A landscape with many valleys, sampled at points; each row gives a point and its height.
From any point a ball rolls to the lowest of the 2 points nearest to it. It stops when none of these is lower. Distance is the straight distance between rows; heights are no part of it.
busab h=35.8: [-0.02  0.24 -3.58  1.03  0.61  0.17  1.46  5.54  4.07 -0.31  2.54  1.02
  0.82  1.83  0.13  0.46  3.30  2.91 -1.49  1.21 -1.78  2.92 -1.25 -0.07
  0.40  0.94 -2.93 -3.38  3.19  3.34]
Disa h=50.7: [-1.95 -1.21  4.37 -0.59 -1.64 -1.21 -2.08 -3.69 -1.94  0.32 -0.88 -0.42
  0.95 -1.28 -1.59  3.06 -0.15 -1.10 -0.21 -1.78 -2.89  0.39  0.12 -1.95
  0.42  2.12  1.33  1.40  0.26 -2.49]
Famu h=42.4: [ 1.06 -1.26  0.47 -0.04 -1.02  0.63  1.61 -1.70 -1.65 -2.87 -2.33 -2.56
 -1.12  0.52  2.00  1.36  1.40  4.52 -3.42  0.30  0.62  0.91 -0.15  1.06
 -5.06  0.34 -0.18  1.70 -1.13 -1.93]
mevo h=27.7: [-3.70 -0.08  0.22  1.30 -0.53  1.02 -0.53 -0.72 -2.79  1.78 -0.70 -1.09
 -1.13  0.87 -2.71 -0.06  0.57 -1.23  3.52 -1.59  0.45 -0.85 -1.94 -1.60
  2.97  0.28 -0.79  1.96  0.82 -1.12]
netaf h=17.6: [ 1.62 -1.30 -2.35 -3.20  0.81  2.58  1.22 -2.29  2.54  0.14 -0.20  1.37
  2.11 -1.80  2.03 -1.01  0.98  0.05 -0.89  0.38  1.43 -0.59  2.78  0.00
  0.31  1.33  2.13 -1.60  0.46 -0.78]
riv h=62.1: [ 1.36  0.97  0.28  0.44  1.85 -1.44 -1.09  2.58  2.41  1.88  1.80  2.31
  2.75  2.09  1.93 -1.57 -1.77 -1.79  0.61  1.82 -1.83  1.51 -0.42 -1.61
  0.73 -2.17 -1.78 -0.96  0.06  1.73]
Fumo h=49.9: [ 2.04  1.15 -1.61  0.89  0.10 -2.36 -0.18  0.64  3.00 -0.56  0.63  3.56
 -0.29 -1.47 -2.19  0.76  1.15  0.20 -0.32  0.85  1.62 -0.01  1.89  3.38
 -0.46  2.31  1.27 -3.01  2.53  2.27]
babas h=17.5: [ 0.98  0.56  2.10  0.44  0.75 -0.42 -0.39 -2.44 -3.68  0.17 -1.42  3.54
  1.28  1.89  1.01  1.63  0.27 -0.70  2.05  2.02 -3.03 -1.24 -1.06 -1.22
 -3.08  0.21  2.48 -0.91 -1.70 -0.87]
Tago h=32.1: [ 1.83 -0.41 -1.66 -0.94 -0.55  0.75 -1.16 -3.95  0.94 -2.05 -1.56  1.03
 -0.78 -4.20 -0.16 -0.95 -1.01  0.20  1.37 -0.17  1.98 -0.24  2.13  2.76
 -2.45 -0.04  2.07 -0.82  0.73 -0.27]
Mumi h=54.3: [-1.24  0.87 -1.42 -0.64  2.74  0.80 -0.17  1.03 -0.62  1.39  2.41 -2.35
 -0.42  0.19 -0.09  0.81 -2.58  0.28  1.30 -2.41 -3.70  0.33 -3.13 -0.74
 -0.58 -0.16 -3.51 -0.11  0.69  2.69]
Zusa h=31.5: [-0.61  0.70 -1.23  0.67  0.14 -0.48  1.81  3.02  4.02 -2.19  0.71 -0.82
  2.66  2.45 -0.19  1.60  1.61  3.47 -2.46  0.50 -1.34  3.42 -0.25 -0.20
 -1.30  0.55 -2.65 -1.19  3.75  2.05]
pugat h=26.8: [ 0.80  0.47 -0.51  0.20 -0.25  0.58  3.08  1.31  3.07 -1.62  0.01 -3.25
  0.78  0.64 -0.63  1.41  2.25  3.16 -2.64 -0.95  0.80  2.26 -2.23  1.18
 -2.64  1.27 -4.36 -0.45  2.82  2.97]
Tukuf h=63.6: [ 1.42 -0.53 -2.26 -1.40 -0.72  0.48  1.02  1.33  0.90 -1.10  0.35 -1.92
 -1.42 -1.50  1.91 -0.08 -0.62  0.98 -1.26 -0.32  2.22 -0.34  1.81  0.48
 -2.56 -0.03 -0.86  0.23 -2.08 -0.13]
Puz h=39.9: [-3.79 -2.06 -0.50 -3.86 -1.27  3.32  1.49 -1.83  1.67  0.84  1.51 -2.55
  0.04  0.32  0.15 -0.30  1.27 -1.35 -0.27 -2.10  1.20  0.24  1.25 -1.36
  3.17  0.98  1.80  1.39  2.43 -1.98]
nena h=42.8: [-0.41  0.16  3.93 -0.03  0.77 -0.65 -0.92 -2.11 -2.54  0.71 -2.10  2.49
  1.32  0.06  1.68  0.02 -0.15 -2.21 -1.03 -0.31 -0.29  0.09  2.58 -0.73
  2.24 -1.22  3.43  0.74  0.25 -3.25]
pila h=16.6: [ 0.67  1.07  1.92  3.69 -0.44 -1.29 -2.54 -1.44 -0.88 -1.00 -1.46 -0.44
 -2.47 -1.18 -3.38  0.51 -1.23  1.01  1.16  2.05  0.32 -0.94 -3.24  3.60
 -4.03  0.17 -0.61 -0.16 -0.97  2.22]
fene h=67.3: [ 1.45  0.20 -2.15 -2.19 -0.46  0.75 -0.26  1.90  3.14 -0.84  1.01  0.59
  1.43  0.49  4.81 -2.82 -1.56 -1.46 -0.54  1.76  1.50  0.51  2.30 -2.25
 -1.33 -3.14 -1.97 -0.29 -2.43  0.63]
Noveb h=57.7: [-0.10 -1.00  1.52  0.76  1.70 -2.44 -0.95  3.31  2.53  2.24  4.95 -0.70
  1.85 -0.60 -1.16  0.18 -0.19 -0.92 -3.01 -1.51 -3.04  0.45 -4.38 -2.47
  3.18  0.73 -2.33  0.19  1.35  0.97]
dokor h=35.7: [-2.17  0.44 -2.70  0.81 -0.23 -0.88  0.20  1.63  2.44  2.76 -0.09  0.37
  0.14  2.50  0.18 -0.88  1.66 -1.51  2.32 -1.00  2.15  1.56  1.26  0.69
  5.13 -1.60 -1.40 -0.83  2.41  0.61]
zak h=52.8: [ 2.40  0.67 -0.68 -0.88  0.53 -1.91  0.48  0.86  1.57 -0.17  0.49  2.57
  0.83  1.65 -0.21  3.06  2.23  0.89 -1.29  1.04  0.59 -0.07 -0.37  2.51
 -2.92  2.57  1.57 -4.11  1.00  0.06]
difib h=40.9: [ 2.13  0.67  2.42 -0.53  0.34 -0.12 -0.09 -0.27 -0.15 -0.74  0.57  1.77
 -0.31 -2.82  0.25 -0.98 -2.70 -0.40 -3.49  0.73  0.03 -1.18  0.68  2.52
 -3.16  0.74  3.16 -0.77 -1.99 -0.38]
kazok h=56.2: [ 2.87  0.80 -2.07 -1.64 -0.56 -1.07  1.62 -1.57 -1.67 -0.04 -1.00  1.97
 -1.10  0.65  1.07  3.08  3.89  0.64  0.81 -0.15  1.03 -0.16  0.82  0.76
 -3.40  2.47  2.20 -2.66  0.02 -0.80]
miru h=53.6: [ 1.15 -1.47 -0.41  0.71  0.28 -2.10 -0.46  0.56  1.91  0.31  0.33  1.06
 -1.79 -3.88 -1.61 -1.89  0.79  2.24 -2.96  0.15  2.76 -2.29  3.03  3.99
  1.74  1.09  2.49 -1.13  0.97  0.00]
zuk h=36.7: [ 2.77 -0.84 -0.01 -1.86  1.63  0.35 -1.48 -2.68  1.03 -2.22 -0.92  2.22
  0.17 -3.90  1.36  0.39 -1.01  0.64 -2.47  1.23  0.54 -0.80  1.81  2.58
 -4.07  0.19  2.93 -1.82  0.15 -0.42]
suli h=35.2: [ 2.34 -1.12 -0.66 -1.39 -0.29  3.00  0.23 -2.13 -1.15 -3.91 -2.54 -0.56
 -0.05 -1.61  2.99 -1.51 -1.30  2.44 -2.01  1.32 -0.19  0.14 -0.24 -0.37
 -6.51 -0.09  0.36  0.78 -2.42 -1.24]
lalet h=68.7: [ 1.10  1.41 -2.63 -0.76 -1.02  1.88  0.00  0.98  1.94 -1.55 -0.05 -0.63
  0.90 -1.44  3.59 -4.16 -3.24  0.13  1.89  1.91  0.32  1.07 -0.27 -1.07
 -3.01 -3.10 -3.09  0.69 -1.37  1.97]
zufiz h=59.1: [-0.73  0.87  3.27  3.49  0.81 -1.68 -1.84 -1.41 -1.25 -0.55 -3.69  0.16
  0.42  0.52 -0.69  0.85 -1.69 -1.93  1.25 -0.73  0.81  1.92  0.76  1.21
  0.47 -2.90  0.09  0.86  0.69 -1.56]
gan h=34.0: [-0.73  0.41  1.08 -0.01 -0.37 -0.97  0.70  0.04 -1.43  1.79  0.83 -0.67
 -1.26 -0.78 -1.72  0.78  0.45 -0.13 -1.13 -0.66  0.91 -2.01 -0.14  2.09
  1.45  1.16  1.83  0.52 -0.72  0.05]
Seme h=55.8: [-1.22 -0.32  1.71  2.08  0.91 -4.20 -2.97  0.34 -0.29  1.28 -1.11 -1.62
  1.51  2.63 -1.17  1.62 -1.04 -0.66  1.39 -0.76 -2.23  1.60 -1.82 -2.03
  1.11 -1.23 -3.63  1.31  2.58  0.64]
Zegof h=65.5: [ 3.15  0.02 -1.69 -1.33 -0.57 -1.36 -0.67  2.68  1.51 -2.19  0.86 -0.74
 -1.00 -0.72  3.27 -1.54 -1.70 -1.09 -1.74  1.16  2.57 -0.63  2.85 -0.99
 -3.41 -1.19 -0.67 -0.82 -3.15  0.15]
bap h=53.2: [ 1.27 -0.15 -0.34  1.92  0.99 -2.38 -1.53  2.19  2.41 -1.26 -1.30  1.06
 -1.49 -2.38  1.20 -3.28 -2.31 -0.51 -0.94 -0.04  3.43 -0.72  4.73  1.55
  1.52 -2.23  0.37 -0.50 -0.51 -0.80]
pinol h=49.4: [-1.58 -1.64 -2.64 -1.27 -0.51  0.55  0.98 -1.09 -1.04  0.10 -1.79  0.42
 -2.22 -1.40  2.53 -0.43  2.22  0.34  0.37 -0.79  2.20 -2.37  3.88  0.28
  2.43  0.48  3.15  0.72 -1.69 -2.84]
rato h=26.5: [ 0.51 -0.66 -3.47 -1.16 -0.71  3.12  1.30 -3.01  0.83 -0.57 -0.99  0.53
 -0.18 -2.48  0.69 -3.39 -0.32  1.02  1.19  0.37  2.61 -0.05  1.19  1.24
 -0.48  0.68  0.74 -0.25  1.11  0.16]
Gid h=22.8: [-3.81  1.69 -0.38  0.29  1.69  0.51 -0.56 -0.59 -2.60  2.49  0.36  0.43
 -2.95  1.20 -3.17  0.21 -0.74 -0.64  4.70 -2.28 -1.30 -1.52 -2.64 -0.38
  2.57 -0.22 -0.97  0.08 -0.14  1.20]
Nufo h=55.9: [-1.26  0.10  0.52 -0.94  1.17 -0.52 -0.29  1.69  2.81  2.99  4.19 -2.51
  0.00 -0.24 -1.97  1.56 -2.70 -1.36 -0.51 -2.56 -2.41  0.87 -2.84 -0.38
  2.28  0.24 -3.18  0.12  2.47  2.88]
Fova h=49.7: [ 1.92 -0.31  1.14  1.12  1.69 -2.01 -1.25  1.39  2.48 -0.89  0.18  2.21
  0.55 -1.78 -0.02 -1.90 -1.43  1.01 -3.49  1.53  0.82  0.22  3.93  2.33
  1.71 -0.86  2.40 -0.80  1.38 -0.17]
noki h=22.7: [ 1.07  0.64  1.39  4.63  0.79 -0.35 -3.07 -1.19 -2.17 -2.17 -1.89  0.54
 -1.70  0.47 -1.10 -0.23 -1.83  0.84  1.95  3.74  0.08  1.35 -2.21  1.91
 -4.05 -1.15  0.08  0.00 -2.25 -0.24]
vitup h=47.8: [-1.82 -1.56  4.76  0.96 -0.39 -1.33 -1.12 -2.53 -2.75  0.40 -2.14  0.42
  0.03 -1.21 -0.18  1.58 -0.06 -1.66 -0.59 -2.35 -1.62 -0.83  1.19 -0.34
  2.13  0.29  3.21  1.49 -1.16 -3.66]
Lare h=45.3: [ 2.27 -0.31  3.15 -0.44  2.66  0.82 -0.20  1.23  2.51 -0.71  1.96  0.53
  2.05 -2.66  0.47 -0.75 -2.29 -0.10 -5.76  0.76  0.00  0.24  0.65  1.88
 -0.09  0.63  1.85 -0.44  0.30  0.62]
Kozi h=43.2: [ 0.35  0.30 -1.52  0.44 -0.29  0.45  0.42  3.44  4.17  1.08  3.11  1.36
  2.08 -1.21 -1.89 -2.38  0.16  0.86 -2.69  1.50 -0.19  0.05 -0.62  1.64
  2.58  1.06  0.73 -1.16  2.28  2.35]
lup h=33.5: [ 0.98 -0.45 -0.48 -2.42  0.54  0.01  1.33  1.20  0.47  1.28  2.37  0.35
 -0.47  0.24  0.33  2.71  1.54 -1.14 -1.52 -0.30  2.48 -1.06  2.07  1.23
  1.85  1.76  1.98 -0.87 -2.16  0.44]
Gusis h=31.7: [-4.45 -2.14  2.42 -1.07 -2.62  2.70 -1.09 -2.05 -1.97 -1.10  0.90 -2.93
 -2.29 -2.39 -3.76 -1.18 -0.70 -0.89 -0.77 -1.28 -0.92 -1.89 -1.18 -1.21
  2.68  1.27  1.29  2.71  0.55 -1.67]
gug h=58.7: [ 1.88 -0.95 -0.54  0.30  0.46 -0.78  0.55  2.59  0.57  0.73  1.41  1.00
  1.84  2.63  2.88 -1.05  0.97  0.88 -3.28  2.58 -0.60 -0.46 -0.01 -1.48
  0.55 -0.62  1.69  0.17 -1.62 -2.06]
Bor h=9.4: [-0.67 -0.99  0.94  1.20 -1.56  3.66  1.25 -5.15 -2.83 -1.33 -1.73 -1.92
 -1.19 -0.65 -2.17  0.60  2.13  0.73  3.33 -1.32 -1.30  1.96 -3.00 -1.91
 -2.58  2.70 -1.14  0.24  1.39 -0.13]
Sumes h=60.1: [ 1.77 -0.16  1.46  0.81  1.59 -0.97 -0.40  2.94  2.00  2.40  3.83  0.54
  3.45  0.63  1.09 -1.23 -1.20 -1.44 -1.85  0.90 -2.87  0.61 -2.32 -2.45
  3.03 -0.88 -1.59 -0.45  0.74  1.78]
pavi h=42.6: [ 2.22  0.76  2.86  1.18  1.33 -4.33  0.26  1.83  0.06  1.29  1.20  3.77
 -0.69  0.90 -0.40  2.22  0.91 -1.12 -1.27  0.87  1.79  0.24  2.43  1.43
  3.53  1.03  1.69 -2.25 -0.52  0.86]
lezul h=26.4: [ 0.17 -0.04 -2.05 -1.04 -0.62  0.92  2.77 -1.45 -0.05  0.86  0.20 -3.41
 -0.51 -0.06 -0.98  1.44  1.52  1.32  0.83 -1.11  0.87  0.89 -0.39  0.17
 -1.01  0.47 -1.67  1.08  1.89  0.69]
Rati h=58.8: [ 0.43  1.03 -1.03  0.15 -0.99 -2.70 -0.31  1.92 -1.40 -0.32 -2.25 -0.03
 -2.67 -0.39  1.71  0.30 -0.50 -1.69  1.14 -1.44  4.16 -1.11  3.69  0.54
  0.14 -1.92 -0.12  0.58 -3.12 -1.64]
pog h=61.8: [-2.30  1.15  0.53 -0.39 -0.02  0.95  0.92  3.40 -2.95  2.24  0.27 -0.51
 -0.89  1.98  0.69  1.18  0.69 -2.77  0.62 -3.10 -0.92 -1.45 -0.37 -2.66
  4.57 -0.91 -0.71  1.85 -1.81 -1.01]
nuno h=33.7: [-2.24 -0.17 -0.99  2.59 -0.68 -0.18 -0.65 -0.58  0.50  2.72 -1.60 -0.94
 -0.22  0.57 -1.67 -2.37  0.91 -0.69  1.88 -0.73  1.53  0.33  0.44  0.02
  4.16 -1.68 -0.42  1.13  1.71 -1.87]
mepe h=36.4: [-4.54 -2.10  1.57 -3.11 -2.12  2.45 -0.41 -2.44  0.20  0.50  1.92 -2.14
  0.10 -1.08 -1.95 -1.35  0.00 -1.62 -0.72 -2.33 -1.58 -0.56 -0.03 -3.07
  3.46  1.65  1.84  2.81  2.17 -2.33]
beko h=27.8: [-0.81  1.16  0.80  0.99 -1.29 -0.94 -0.93 -2.26 -1.75 -0.49 -1.07 -0.82
 -3.24 -2.52 -2.23  1.11  0.49 -0.48  2.17 -1.53  1.81 -1.82  0.03  4.55
 -0.58 -0.62  2.04 -0.10 -2.07  0.39]
vof h=56.0: [-1.83 -1.12  1.40 -2.39 -0.53  0.63  0.33  0.91 -1.88  1.12  3.08 -1.14
  0.71 -0.54 -1.22  0.90 -1.08 -0.97 -1.02 -2.18 -4.39 -2.40 -3.69 -3.89
  2.81  3.60 -0.24  1.00 -0.30 -0.74]
pidem h=26.9: [ 1.94 -0.06  1.42  1.00 -0.72 -2.94 -0.76 -1.30 -2.70  1.34 -1.19  4.97
  0.03  1.19 -0.01  0.43  0.97  0.38 -0.73  2.55 -0.58 -0.91 -0.17  0.14
 -1.13 -0.03  3.46 -0.97 -1.39 -2.16]
sanos h=16.5: [-2.86  0.34 -1.41 -4.01 -1.28  3.89  1.82 -1.10 -0.65  0.42  1.46 -4.34
 -2.72 -0.21 -2.07  1.11  0.71  1.18  1.35 -4.01 -1.82 -0.35 -3.04 -1.23
 -0.09  1.62 -3.60  0.79  1.20  2.08]
lar h=26.3: [ 0.38 -0.97 -1.11 -3.11  0.84  2.75  2.18  0.08  2.13  1.63  3.02  1.55
  1.63 -0.28 -0.30  0.02  0.67 -1.37 -1.37  0.53  1.69 -0.20  0.68 -0.06
  1.49  2.54  2.81 -2.73  0.05  0.36]
gemil h=21.3: [ 1.30  0.72 -1.82 -0.78 -0.24  2.31  2.57 -2.05  2.99 -0.60  0.39 -2.01
 -0.08 -1.94 -1.23 -0.39  0.19  1.47 -0.34 -1.40  0.85  1.54 -0.27  1.84
 -3.04  1.76 -2.20 -0.28  3.14  2.49]
mus h=53.5: [-0.10  0.20  2.49  2.01  1.30 -4.32 -2.04  2.19 -0.24  0.65 -0.40 -1.72
  1.94  5.39 -0.90  3.96  1.13  0.35 -1.35  0.29 -0.90  1.07 -0.56 -0.64
  1.08 -1.96 -2.77  0.78  0.57 -0.08]
duki h=59.2: [ 2.85  1.05 -2.84  0.48 -0.34 -2.66 -0.67  0.32 -1.74 -0.91 -1.85  1.52
 -2.54  2.05  0.85  0.65  1.15  0.15  2.28  0.94  1.98  0.17  0.98 -0.39
 -4.05  0.21 -0.55 -2.31 -0.43 -0.34]
nozol h=56.1: [ 1.27 -0.55 -1.35  0.52  0.64 -2.55 -0.51  4.55  2.11  0.48 -0.24  0.19
 -2.53 -1.48  0.24 -0.90 -0.98 -3.37  0.77 -0.93  4.84  0.19  4.97  0.49
  1.24 -0.98 -1.20 -1.46 -1.64  0.49]
Kiset h=17.3: [-2.78 -0.42 -0.20  0.91 -1.57  5.40  1.27 -3.48 -3.20 -1.40 -0.76 -1.55
 -1.89 -1.04 -1.34 -0.77  0.32  1.14  3.44 -0.08 -2.10 -0.52 -2.97 -1.67
 -0.53  2.25 -0.32  0.94  0.08  0.20]
sabu h=47.5: [ 1.81  0.06 -1.41  0.89 -0.52  0.51  2.02  0.54  0.05 -2.63 -0.96 -1.59
 -0.88  1.73  1.81 -0.46  0.55  3.46 -1.72  1.00  1.01  2.19 -1.63 -0.19
 -4.93 -1.12 -3.07  1.75  0.53 -0.15]
gugos h=54.8: [ 1.04 -1.37 -2.23 -2.25 -0.95  1.26  1.39 -0.73 -1.08 -0.51 -1.54  1.50
 -0.91 -0.78  3.17 -2.47  1.55  1.72 -0.16  1.42  1.29 -3.59  1.44 -0.79
 -0.83  0.51  2.09  0.19 -2.94 -1.87]
Mavup h=50.9: [-0.14 -0.16  1.69  0.97  1.35 -3.41  0.14  4.62  2.14 -0.16  0.45 -0.65
  1.84  3.64 -1.13  3.73  1.54 -0.18 -1.11  0.87  1.30  2.17  1.28  0.80
  3.16 -1.80 -2.01 -1.11 -0.08  2.53]
bini h=16.7: [-3.17  1.51 -1.64 -2.61  0.75  1.29  1.55  1.10 -2.19  2.91  2.07 -0.29
 -2.77  1.52 -1.05  1.98  0.65 -0.98  1.83 -1.88 -1.39 -2.04 -2.41  0.28
  1.75  1.35  0.91  0.05  0.16  1.59]
ros h=55.3: [-0.05 -0.45  2.71 -1.70 -0.10 -0.06  0.53 -0.89 -3.49  0.41  0.71  1.61
  2.94  1.22  1.89 -1.32 -0.09 -1.02 -1.32  1.24 -3.64 -2.38 -1.49 -3.75
  0.52 -0.63  1.33  1.95 -2.77 -2.47]
notir h=16.8: [ 0.70 -0.28  0.61  0.09 -0.28  1.06  0.77 -5.07 -1.15 -0.89 -1.85 -0.54
  0.56  0.20 -2.48  1.66  1.53  0.69  3.04 -0.44 -0.95  2.58 -1.63 -0.64
 -2.60  1.72 -0.47 -0.44  4.04 -0.48]
div h=29.1: [ 0.73 -0.45  0.25  1.75  0.06  2.23 -1.91 -2.42 -1.82 -3.84 -2.30  0.03
 -1.13 -0.96  2.52 -1.64 -2.50  1.19  1.12  3.35 -0.11 -0.23 -0.32  0.83
 -4.99 -1.38  0.72  0.26 -3.28 -1.12]
bub h=60.8: [-1.61 -0.63  2.57  4.04  0.04 -2.18 -3.14 -1.80 -0.25 -2.43 -4.48 -1.28
  0.37 -0.09 -2.11  0.08 -0.16  2.02  0.53  0.17 -0.33  1.31  0.63  2.16
 -1.43 -2.92 -0.37  0.77  1.32 -1.61]
didof h=23.0: [ 0.58  0.89  1.06  0.26  0.04 -0.07 -0.40 -3.40 -2.02  0.36 -1.40  1.26
  0.52  1.84 -0.84  3.19  0.28 -1.68  3.64 -0.65 -2.77  1.18 -2.59 -1.72
 -2.81  1.36  0.09 -1.35  1.10  0.26]
Rino h=46.7: [ 0.19  1.51 -2.16  0.88 -0.04 -1.13 -0.40  4.27  3.61 -1.07  1.04  3.45
  1.89 -0.04 -1.32 -1.27  0.22  0.98 -1.96  2.27  0.19  2.06  2.04  1.16
  0.25  1.19  0.30 -2.77  2.55  1.67]
romi h=35.0: [ 1.18  0.84  3.23  1.91  0.60 -3.76 -1.05 -0.67 -2.01  1.47 -1.34  3.70
 -0.60 -0.22  0.27 -0.34  0.68 -0.12 -0.70  1.15  1.01  0.06  1.86  1.89
  1.94 -0.83  3.38 -0.62 -0.91 -2.48]
pesi h=50.8: [ 1.61  0.73 -1.99  2.32  0.46  0.72  0.25  0.66 -1.15 -1.09 -0.71 -1.40
 -1.67  2.41  0.71 -1.24  0.24  3.12  1.79  1.88 -0.40  2.04 -2.95 -0.94
 -3.97 -1.90 -3.93  0.84 -1.01  1.38]
Mak h=61.2: [ 2.26  1.99 -2.80  0.63 -0.22 -0.34 -1.06 -1.73 -1.77 -0.60 -1.43  3.09
 -1.71 -0.12  0.36 -0.39 -0.38 -1.02  5.48  1.16  1.48 -0.57 -0.10 -0.32
 -2.50  0.06  0.00 -1.85 -0.61  0.95]
mur h=61.7: [-0.34 -0.01 -1.31 -0.52 -1.08  2.04  0.78  0.96  0.18 -0.88 -0.09 -2.56
 -0.11 -2.31  1.51 -1.78 -1.85  0.83 -1.53 -0.30  0.57 -1.21 -0.51  1.06
 -1.29 -0.68 -0.26  2.81 -2.21  0.55]
dogip h=59.0: [-2.34 -0.37  0.28 -2.30 -0.77  1.37  0.20  1.89 -1.86  1.11  2.55 -1.06
  0.56  1.56  0.85 -0.37  0.38 -2.05  0.64 -2.18 -3.57 -2.09 -1.69 -4.32
  4.42  0.03 -0.49  1.64 -1.30  0.22]
kuri h=61.5: [-1.53  1.48  0.20 -0.15 -0.43  0.24  0.64  1.35 -2.45  1.75 -2.10 -0.29
 -0.27  0.73  1.80  0.79 -1.10 -1.80  2.03 -1.81  2.23 -0.76  2.05 -0.26
  2.30 -1.42  1.22  1.37 -2.03 -2.09]
Dolom h=58.9: [-0.69 -0.76 -1.04 -0.87 -1.58  2.53  0.41 -0.07 -1.91 -1.65 -1.06  0.60
 -1.05 -2.88  1.35 -3.47 -1.79  0.53  0.09  1.30 -0.20 -3.66 -0.20  0.37
 -0.57  0.38  1.70  1.94 -4.41 -1.12]
virog h=39.3: [ 0.03 -0.88 -3.87  1.14 -1.23  1.27  1.49  3.94  3.82  2.03  2.79 -0.89
  1.18  0.33  0.34 -1.75  1.39  1.73 -0.69  0.95 -1.68  1.87 -1.65 -0.33
  2.00  0.43 -2.72 -1.92  2.95  3.08]
nen h=54.7: [ 0.08 -1.42 -1.20  0.73  0.30  0.12  0.55  0.38  0.36  0.15 -0.55 -0.90
  2.45  1.69  3.16 -1.49  1.41  0.89 -1.41  1.07  0.59  1.16  1.04 -1.50
  1.21 -1.88  0.37  2.54 -0.58 -1.72]
timi h=52.9: [-0.40  1.29 -2.11  1.26  1.45  0.26  0.21  1.24  0.03  0.58 -0.12 -2.46
 -1.40  0.93  0.53  0.18 -1.62  2.09  2.97 -0.93 -1.32  1.84 -2.97 -0.45
 -2.15 -1.40 -4.63  1.42  0.18  3.46]
guti h=50.4: [-0.57 -1.38  1.37 -1.17  0.16  1.35  0.27 -1.21  0.06  0.53  0.61 -0.33
  4.16  1.13  3.05 -0.31  0.35 -0.73 -1.62 -0.19 -1.57  0.19  0.69 -3.96
  1.92 -0.16  1.06  2.17 -0.79 -2.89]
Luf h=47.7: [ 1.13 -0.61  2.33  0.60  1.77 -3.53 -0.23  2.58  1.87 -2.09  0.09  1.20
  1.05  2.51 -1.77  3.99  2.09  0.71 -2.30  1.59  1.60  0.99  3.09  2.53
  1.84 -0.63  1.10 -2.44 -0.07  0.34]
Kulef h=57.5: [-0.53  1.85  4.14  4.11  1.38 -3.74 -2.47  0.60 -1.24 -0.02 -2.36  0.50
  1.36  2.03 -2.06  0.78 -2.42 -2.41  2.00 -0.37 -0.64  2.50 -0.48 -1.08
  0.99 -2.62 -2.34  0.72  1.29 -0.43]
Rufo h=24.8: [-3.44 -2.20  1.65  0.90 -2.61  4.53 -0.80 -2.37 -2.98 -2.26 -0.20 -2.85
 -1.41 -2.22 -3.23 -1.28 -0.69  0.24  1.63  0.28 -2.78 -1.51 -2.94 -1.58
  0.71  2.27 -0.26  2.20 -1.39 -1.11]
bok h=62.8: [ 1.74  2.10 -1.15 -0.32  0.16  1.15 -0.27 -1.82  0.10 -0.54 -0.09  2.68
  1.48 -0.08 -0.23 -1.66 -1.38 -0.98  3.49  1.96 -0.95 -0.21 -0.75 -0.33
 -2.72 -0.04 -0.16 -1.13  0.05  1.31]
boma h=31.0: [-1.14 -0.71 -1.91 -0.96 -0.87  0.36  2.59 -0.02  1.18  1.84  1.40 -2.47
 -0.17  2.26 -0.30  2.21  2.38 -0.19  1.40 -0.65  1.72  1.53  1.18 -0.62
  2.72  0.30 -1.32  0.02  1.64  0.43]
gup h=44.2: [-2.09 -1.99 -2.16 -1.51 -0.54  2.49  0.63 -1.74  1.27  0.80 -0.61 -1.08
 -0.06 -0.18  1.72 -0.84  2.10  0.52 -0.20 -1.72  3.83 -0.23  3.23  0.79
  3.77 -0.52  2.37  1.46  0.97 -2.73]
Vulim h=23.1: [ 0.02  0.66  2.96  1.93 -1.06 -2.41 -1.76 -3.18 -0.78 -0.23 -2.36 -2.20
 -0.90 -1.38 -4.41  1.78  0.17  0.08  1.13 -1.15  0.33 -1.36 -1.08  4.88
 -0.74 -1.53  0.10 -0.74 -0.44  1.44]
rifoz h=8.8: [-3.42  1.44 -1.85 -3.28 -0.25  3.63  1.33  1.82 -1.52  0.55  1.22 -2.48
 -3.10  0.27 -0.59  1.35 -1.23 -1.12  2.18 -2.77 -1.42 -1.69 -0.97 -0.14
  1.85 -0.73 -1.84  0.86  0.00  2.84]
kunu h=63.7: [ 2.33  2.86  0.03  0.05  0.79 -0.77 -1.31 -0.29  2.01 -0.15  0.07  3.94
  2.82  1.54  1.23 -1.80 -1.52 -2.19  1.40  2.27 -0.46  1.54  1.49 -0.25
 -1.33 -1.70 -0.05 -2.31  1.40  1.84]
faso h=53.1: [-1.57 -0.66  2.21 -0.85 -0.30 -0.90 -0.72 -1.57 -0.72  0.86  1.11 -2.13
  1.02 -0.31 -2.99  2.00 -1.14 -0.72 -1.17 -1.86 -2.69 -0.91 -2.51 -1.77
 -0.45  2.93 -0.95  1.79  0.94 -0.68]
Denar h=59.9: [ 1.64  0.67  1.67 -0.58  0.26  0.02  0.48  1.88 -1.19  1.05  1.87  2.74
  3.15  0.58  3.27 -2.04 -0.09 -0.77 -3.41  2.18 -1.47 -2.26 -0.88 -1.45
  0.43 -1.40  1.08  1.29 -3.69 -1.30]

Where does a ball stop that starts at each point below?
Zegof | Bor
Lare | netaf
pog | babas
kunu | pila
bok | gemil
pesi | pila
Rino | gemil
zufiz | babas
lalet | Bor

Call two points neighbours if one is among the 2 nearest of the other. Go from one point of each pair to the other, from neighbour to neighbour, staying as low as possible. Name the highest point that can't be avoided.
netaf / Bor | bub
Fova / rifoz | miru
gemil / rifoz | lezul
babas / Bor | didof
pila / netaf | gan
